Each row is a point on a tangle of strands that fork and nearly touch. The rows are in no order.
(in the rows, 128 means zero)
Points whose rows are less than 65 apart are linked; no others are.
dudar: [141  91 131 151 101 196  86  96 134 111]
gezop: [137 125 153 161  62 103 162 103 112 139]
Mesig: [ 87 121 111  77 118 118  89 131  99  82]
rone: [178 154 129 105 125 126 133 183 128 162]
rig: [ 74  61 143 111 119 135 109  95 116 107]
kubi: [ 99 196  98 101 134 148 116 132 156  98]
Gar: [ 98 142  89 172 126 105 117 122 104 133]
nupe: [134 105 171 166 100 110 177 101 163 158]
Gam: [197 134 103 160 115 141  98 174 109 159]
fot: [145 110 148 163 129  98 173  94 182 160]
Ruvan: [168 151 163 118  86  73 167  94 113 116]
das: [100 145 141 170 116 100 100 173 125 143]
rog: [ 93 179 147 121 149  85 135 161 149 134]
Fod: [ 89 137 110 102 178 135 126 139 116 185]
Ruzem: [165 118  99 148 119 128 166  96 208 137]
vired: [ 95 142 112 173  95 110 133 112 111 134]
Tagil: [119 123  82 143 189 142 103 131 118 133]
nubot: [104 157 105 149 110 162 117 101 131 110]
tolig: [ 89 153  92 101 168 135 136 151 145 174]
rutad: [172 118 107 119 113 135 152 114 203 121]
geb: [124 111 132 183 109 198 103  90 144 122]
vofi: [169 116 122 147 119 125  93 184 103 156]
gop: [123  73 141 136 120 146  96 109  95  66]
ludob: [133  87 143 146 108 178  76 103 118  85]
tizak: [ 90 121 151 102 159 143 123 140  88 183]
Nezez: [ 91  67 144 129 127 132 109  98  90  72]
tena: [140  87 133 123 148 128 138 130  52 169]
lipe: [ 89 180  85 102 160 144 119 147 152 130]
ratov: [136 121  88 147 149 143  86 120 101  66]
Lepa: [103 149 180 174  94 118 141 126 141 124]
megu: [108 137 152 114 154 110 112 193 136 166]
tek: [128 154 146 107 149 129 174  62 173 133]
mikel: [173 157 139 109 131 172 130 157 114 176]
Gup: [100 156 126 154 110 163 133  97 150 124]
Topu: [154 102 112 110 131 119 121 149  75 177]
Kemi: [147 104  98 123 205 181 165 110  96 109]
gil: [137 156 105 143  77  74 147 146  98 129]
toses: [ 88 159 148 130 158 101 119 181 157 153]
Rora: [143  97 133 172 141 112  82 172 101 154]
lipop: [104 134  86 154 164 120 113 135 115 143]
Geg: [ 94 107 118  98 140 109  87 131  90  68]
Mobuz: [119 163 189 158  95  99 120 150 134 114]
Defav: [138 123 153 146 115 193 121 116 191 130]
buvev: [115  91 106  96 170 109  98 143  93  65]
Rupo: [111 192 105  83 113 148 127 122 148  89]
nof: [111 120 152 104 146 124 116 176 114 181]
gef: [105 183 171 119 143  68 140 133 140 113]
Nobor: [112 125 130 178  71 105 140 116 103 134]
Pedum: [145 139 170 120 109  81 177  81 126 131]
dubok: [156 168 139 132  79  82 155 133 103 113]
Bur: [129 127 158 164 130 160 151 103 191 150]
Dode: [170  95 112  99  95 127 137 138 195 111]
vik: [144  88 110  91  94 101 137 140 186 117]
Vire: [ 98 131 116  71  89 140 108 113 105  89]
vevog: [137 163 135  85 130 153 174  73 169 118]
dulef: [178 177 138 135  99  95 139 141 123 110]
femok: [131 151 152 151 111  94 104 179 130 128]
vunan: [ 76  67 131  97 113 128 124 104 142 137]
bofum: [137 142  93 121 107  74 143 165 101 147]
zufi: [146 123  95 114 118  94 138 168  93 172]
Zelas: [129  83 135  91  90 160 114 124 153 120]
Dufo: [104  63 140  93 100 137 119 133 161 131]
folo: [151 141 153  88 127 164 118 159  88 170]
vimu: [195 183 134 126 148 126 138 161 145 147]
Suzu: [108 140 156 169 111 151 146 100 160 140]
Govam: [120  86 128 133 176 130 148 115  66 164]
votab: [131 177 178 107 125  68 142 126 125 110]
pofab: [106 112 129 177 148 111  82 169 109 149]
tukin: [191 195 139 135 137 106 128 150 146 118]
gogof: [128 106  98 125 211 166 149 106  97 137]
reso: [109 104 120 124 193 147 149 102  70 155]
tif: [126 112  79 118 201 158 115 122 114 140]
Kat: [145  98 144 109 101 180 112 127 169 116]
Losom: [151  84  98  99 184 121 119 152  99  73]
robi: [153 114 171 164  70 103 174 107 132 148]
vuvuk: [139 124  83 150 183 146  89 132 117  88]
sede: [165  86 108 122 189 136 134 158 108  68]
tupe: [111 107 131  88  89 154 110 105 124  99]
tubo: [155 118 124 165 129 107 171  95 200 147]
besup: [122 140  93 133 122 162  88 107 109  87]
fem: [123 171 117  70 104 153 157  95 151  97]
nolur: [117 147 167 131 126 105 180  72 150 141]

A fork is a point with three links. Follow the links from the first point to the second and name the forks in between, in order.
ratov, Lepa => Suzu
Kat, Geg => Zelas
tif, besup => Tagil
Pedum, mikel => dubok
Govam, Gar => gogof Tagil
Mobuz, tupe => Suzu Zelas

A fork is a point with three links, a tip a point with one. Leave the first point through the second and follow the links. Name the first fork or tip that comes.
nubot, besup => Tagil
das, femok => Suzu
rone, vimu => dubok
buvev, Geg => Zelas

Follow the links from the first point to the second, and from the first to the third. Name the last point that the two ways share.
rig, Vire, Bur => Zelas
nubot, das, Zelas => Suzu
vired, reso, ratov => Tagil
Nobor, Kemi, besup => Tagil

Name the points in between on the shortest way along the links from the first point to the second, in order.
vevog, tolig => fem Rupo kubi lipe
Defav, Lepa => Bur Suzu
das, nubot => femok Mobuz Lepa Suzu Gup
zufi, Govam => Topu tena
